Points, in no order, along strands that fork, close into loops and pass close to each other.
In the rows, 128 means zero.
Points whose rows are less than 117 apart are linked; no others are. Some points are linked to none.
fati: [ 89 167 154 111 131  85 146 112 111 131  78  93 104 147 141  94 130 122
 137 123 137]
bem: [132 112 116 137 143 139 112 142 112 108 104 193 164 117 101 145  92 144
 144 106 130]
Lav: [ 89 129 122 119 144 150 114 113 107 109  95  82 167 107 152 124 126 143
 113 119  82]
Pori: [134 139 147 144 165 126 134  95  90 161 147  92 126 118 108 139 119 167
 118  89 160]
Non: [ 94 130 119 134 153 122 150 118  78 133 123 110 115 143  84 197 148  96
 129 167 130]
Genaf: [138 161 110 118 156 103  82 122  86 160  86 131 112 119 139 138  72 150
 143  97 150]
Reda: [181 107 148 131 128 103  78 123 176 141 213 118 132 129  93 194 122 107
 101 114 167]
letav: [ 84 164 112 115  96  95 146 119  81 166 148 103 146 200 148 126 168  73
 164 164  96]
bakin: [136 129 127 143  83 131 186 138 131  59 179 145 106 148 158 109 139 187
 152  65 153]
dozig: [102 159  81  87 163 110 131 135  99 172  65 115 103 134 134 124  91 163
 156 133 112]
kiro: [100 126 110 130 148 145 129 112 114  72 108 161 141 114  85  81 128 201
 130  74  97]
Mik: [119 115  98 112 128 118  97 116  92 126  92 132 181 103 119  99 185  80
 153 104  80]
noke: [125  97 114 100 199  92 100 167 167 107 128 122  95 120 126 104 110 145
  81 182 180]
Zumup: [114 144 156 112 122  96 132 165  88 174  90 100 125 120 179 137 153 125
 140 100  77]
tok: [109  96 145 167 141 148 135 105 159 169 204  93 158 121 111 140 107 158
  89 167 140]
fimuv: [ 80  92 160 136  76 155 143 122 126 166 148 140 143 182 204  98 115  84
 140 136 122]
tur: [169 146  75  65 149 137 124 131  80 124  97 113 178 123  85  85 141 171
 143 150 123]
lufit: [172  99 121  87 145 155 165 163 232  98 153 161 105 142 115 118  88 191
 128  92 176]
muvot: [153  84 138 158 161 156  89 139 148 121 183 105 165 123 121 146 107 130
  87 174 124]
tofo: [ 99 162 157 101  79  75 150 135 115 138 117 131  80 145 195  82 114  97
 108 139 137]
Lelam: [126 104 136 111 124 141 133 115 177 150 145  79  87 106 139 142 159 115
  87 184 148]
kez: [127 157 164 143 165  98 104 110  88 153 124 112 135  95 180 159 142 126
 130 122  82]
pur: [ 96 107 132 154 128 156 140  65  93 107 112 118 133 118  89 114 198 126
 132 101 100]
Lapa: [176 152 133 122 132 163 158 158  81 111 107 117 163 140  83  97 133 173
 143 128 144]
kisoz: [122 127 143 172 123 144  99 115 125 147  98  98 177 110 145  62 149 118
 134 124 141]
raluk: [131 150 106 123 100 182 157 150  63 114 180 174 127 150 132 149 141 145
 147  82 130]
vita: [169 169 124  79 116 138 114  97  74 137 113  90 179 118 115 105 171 132
 159 156 115]
dorog: [147 156 117 132 140 157 175 202 167 114 173 168  47 144 127 126  88 181
 128  72 150]
Ribi: [ 95 126 135 124 117 140 164 165 166 115  75  85 101 112 176  89 130 112
 118 175 136]
gemo: [145 166 124 157  83 159  95  90 118 115 130 107 166 124 113 145 144 105
 147 173  92]
Vobup: [128 111 128  77 122  90 131 177 202 155  84  95  75 108 159 138 147 137
 114 134 142]
betu: [152 121 170 158 147 112 151 112 132  68 148 152 136 134 114 186 152  91
 137 184 159]
Fufup: [115 145 134 125  74 153 133 140 107 167 112 101 133 137 153 132 119 118
 116 184 153]
fugo: [112 110 131 141 168 157 116  83 133  79 117  89 129 101 169 155 124 126
 107 124 122]
luz: [157 150 130 129 180 141 150 185 125 119 115 183 131 151  91 168  98 150
 137  98 120]
Muvi: [136  97 110 128 169 155 159  97 183  67 100  94 125 122 131 144  97 156
 120  85 139]
Figim: [ 92 156  95 135 118  99 164  95 117 127  97 160 105 100  97 124 107 186
 130 130 151]
buva: [134 136 153 100 130 118 135 167 125 155  98 152 104 134 218 146 109 123
 121 116 100]
zufub: [ 79 161 124 130 114 102 148  95  81 166 121 131 112 149 126 159 158  69
 143 169 136]
dav: [160 163 161 128 128 103  73 126 102 108 130  80 103 105 173 148 107 105
 115 131  97]
mapo: [ 84 117 104  96  99  88 102 144  77 156 108 147 135 151 156  99 128  90
 135 143 119]
Papup: [135 168 158 163 104 162 148 117 111 162 105 162 148  95  92 121 158 111
 141 128 143]
nipa: [167 145 151 125 155  84 104 153 139 164  93 145  95 106 166 137  85 156
 134 130 120]
Zok: [137 116 159 115 165  92 143 123 182  80 142 149  80 108 107 167 161 105
 103 163 172]
nug: [129  98 123 142 131 129  77 114  92 114  84 130 182 133  99  80 139 106
 151 110 130]
pite: [135 110 145 173 163 111  99 103 141 143  88 113 128 126 148  75 136 152
 152 102 171]
kel: [ 93 127  94 110 108 157  92  84  68 137 106 147 103 148 148 131 129 114
 146 204 146]
komel: [135 121 106  60  43 117 129 165  80 139 108 168 128 165 162 100 122 113
 136  77  69]
lup: [172 132 143  63 137 114 105 141 183 137 168 141 101 120  73 177 152 121
  93 113 163]
fito: [152 145 112  81  87 131  87 117  71 137  92  94 160 107 146 127 161 110
 150 114  67]
poz: [173  98 178 152 154  72 128 115 138 150 137  95 135 116 154 116 162 162
 145 119 167]
gunam: [149 136 117 116 155 124 137 151 195  85  67 114 104  94 118 144  69 157
 135 117 116]
dilu: [132 148 130 151  66 144  93 114 118 186 155 107 144 139 159 137 129  94
 141 180 106]
foral: [ 72 129 146 158  92 126 113 102 133 143 131 128 145 135 187  63 153  92
 146 147 129]
Ranov: [126 167 149 199 100 113 117 108 156 137 168 100 153 106 112 156 135  87
 125 197  69]
ret: [177 114 141 159 102  77  96 140 180 174 149 101 113 154 141 171 117  79
 119 186  99]
togi: [136 100 143 192  92 130  99 138 127 179 109 118 168 103 107 148 139 120
 126 161 168]
kos: [131 120 143 150 136 158 160 143 160 102 234 119 144 186 132 150 142 103
 127  92 125]
papo: [148 140 109 101 140 183 177 158 198 107 175 141  84 165 134 130 118 152
 104  78 190]
Nus: [145 110  81 142 131 165 120 168  88 104 145 227 144 153 125 152 119 141
 164  68 114]
pak: [171 160  92  83 132 150 144  91  86 141 131 157 161 116  67 143 139  84
 145 127 128]
vule: [127 156  87 121 105 152  93  80  83 189  76 158 151  92 138 124 112  94
 169 102 130]
Lazo: [ 97 135  92 121 166 171 123  70  93  89 137 137 153 138  71  97 157 115
 129 120 112]
lofi: [144 138 124 141  81 187 159 155  95 131 151 121 162 164  55 113 132 140
 122 141 159]
potu: [160  99 137 159 162 178 160 141 161 101 109 124 141 105 129 172  87 117
 103  68 151]
leno: [118  85 153 167 140  87 110 102 146  91 146 114  89 112 107 167 166  97
  93 136 126]
pasem: [105 120 148 106  67 154 121 170 107 136  95 143 134 156 189  68  91 110
 119  87  90]
Ful: [105 140  94 111 150 102 148 140 126 117  99 147 105 115  92 116  61 196
 156 149 107]
mepal: [157 123 156 147 108 138 147 151 118  80 180 110 125 150 135  88 131 207
 116  84 131]
gur: [148 108 121 154  82 143 153 182  79 116 195 140  92 162 129 157 135 144
 143  85 154]
fepe: [111  97 122 118 152 149 101 121 114 135 112 131 137 125 203 140  97 168
 129 176 143]
ganen: [ 90 105 117 126  99  86 115 145 135 128  76 161 120 120 154  80 116 134
 150 140 131]
Temar: [117  74 134 151 174 116  88 128 162 122 156 130 144 129 146 106  99 119
 102 174 164]
nusek: [124 110 125 138 120 144 176 124 136  51 142 186 134 135 109 115 136 187
 156  82 125]
kitu: [ 98 143  75 111 192 142 142  90 123 120 120 173 143 125  67  84 141 152
 130  77  96]
zub: [112 133  95  92 117  73 126 152 117  85  46 162 139  90 133 108 114 124
 175 109  55]
Nov: [135 161 153 142 157 137 139 150  84 114 157 149 119 148  85 172 122 118
 113 136 133]
Bovuz: [170 126 178 115 176 163 146 149 178 126 216 130 127 135 100 126 147 151
  93 119 153]
Logu: [150 171 110 116 117 158 118 109  72 153  70 158 144 102  75 117 134 115
 141 106 130]
dabug: [143 164 150 155 129 117 134  95 200 192 184  79 119 128  91 154 122  98
 104 159 143]
nuvu: [ 87 118 130 142 117  69 131 106 141 148 114 147 107  98 135 105 107 147
 121 135 184]
Til: [ 75 108  96  95 120 128 101 134 117 116  91 114 161 125 214 119  81 149
 135 136  92]
dis: [ 75 104 142 151 131 130 145 130 144 102 105 118 124  80 148 102 150 141
  99 183 119]
Gapom: [124 135 129 152 117 171 167 134 123 138 140 125 142 123  98 135 102 127
 100 178 189]
Gat: [ 92 130  92  62  96  79 122 154  84 133  88 164 141 124 152  83 122  98
 161  91  73]
mimol: [161 141 132 173 126 135 137 133 205 123 244 113 123 192 100 182 111 109
 110 107 123]
rutig: [123  85 118 161 155 173 145 125 108 138 124 140 176 128 109 152 116 125
 129  82 142]
gide: [124 142 193 122  85 106 117 134 119 127 152 120  78 177 186  96 144  98
  97 123 105]
zuzer: [117  99 116 132 160 131 148 149 186  96  47 117  89 117 139 120 115 123
 143 158 137]
Nel: [103 121 133 189 126 111 113  89 115 112 121  89 102 122  93 128 171  94
  99 136  88]
zife: [120 169 115 180 103 103 108 106 187 180 145 106 110 143  97 172 128  87
 107 185 107]
voku: [171 127 101  78 122 122 152 109  73  99 168 173 165 114  48 137 183 112
 136  87 100]
pov: [106 135 129 164 109 141 137 135 104  89 221 134 186 162 108 145 125 117
 125  96 109]
foreb: [181  85 144 174 125  85  86 126 174 148 184  81 137 153  90 175 140 106
 124 149 117]
Duzon: [198 115 151  79 169 130 159 165 217 120 108 130 110 116 108 146 127 168
 147 119 166]
Sofib: [120 109 161 109 111 105 114 131 178 140 177 102  81 149 186 109 149  88
  91 165 119]
Lub: [101 145  82 103 148 151  96  90  97 137 118 152 157 118 136 130  99 144
 143 178 131]
Lanod: [137  98 120 109  73 111 128 139 195 147  92 115  54  82 154 109 114 160
 117 111 144]
Sufid: [119 101 141 110 161 101 123 157 162 167 127  96  87  95 119 125 135 156
  85 153 156]
raso: [128 131 173 166 100 119 144 107 136 142 127 134 151 119 109 164 158  99
 145 142 166]
Rer: [159 125 145 132 154 171 158 157 174  76 171 129 121 149 154 136 114 123
 104  62 136]
tavos: [108 125  59  79 173 112 115  90 112 114  87 173 109  98  99  90 140 125
 158 105  80]

A tip is a point with one link. Name the tips that can be reached along the links from each point below, in the order of the rows.
gemo => fimuv, lup, poz, dabug
nusek => togi, vule, mepal, voku, tavos
Lelam => fati, tok, Lanod
komel => dav, pasem, zub

A fork is a point with three links, a tip a point with one. Leave the first point through the second and follow the links. Name the first fork or tip that comes.
fito, vita => zife
Gat, mapo => dav
dav, kez => Gat
Fufup, Gapom => kisoz

Name the points in between on the shortest way along the links from the first point to the second, in order.
pasem, Genaf => komel Gat mapo ganen nuvu Figim Ful dozig
lup, fimuv => Reda foreb ret zife Ranov gemo dilu Fufup Gapom lofi Lapa tur vita fito Mik nug kisoz foral
voku, nusek => pak Logu Papup raso betu Zok leno Nel pur Lazo kitu kiro
pov, Lub => kos Rer potu Muvi fugo Lav Til fepe
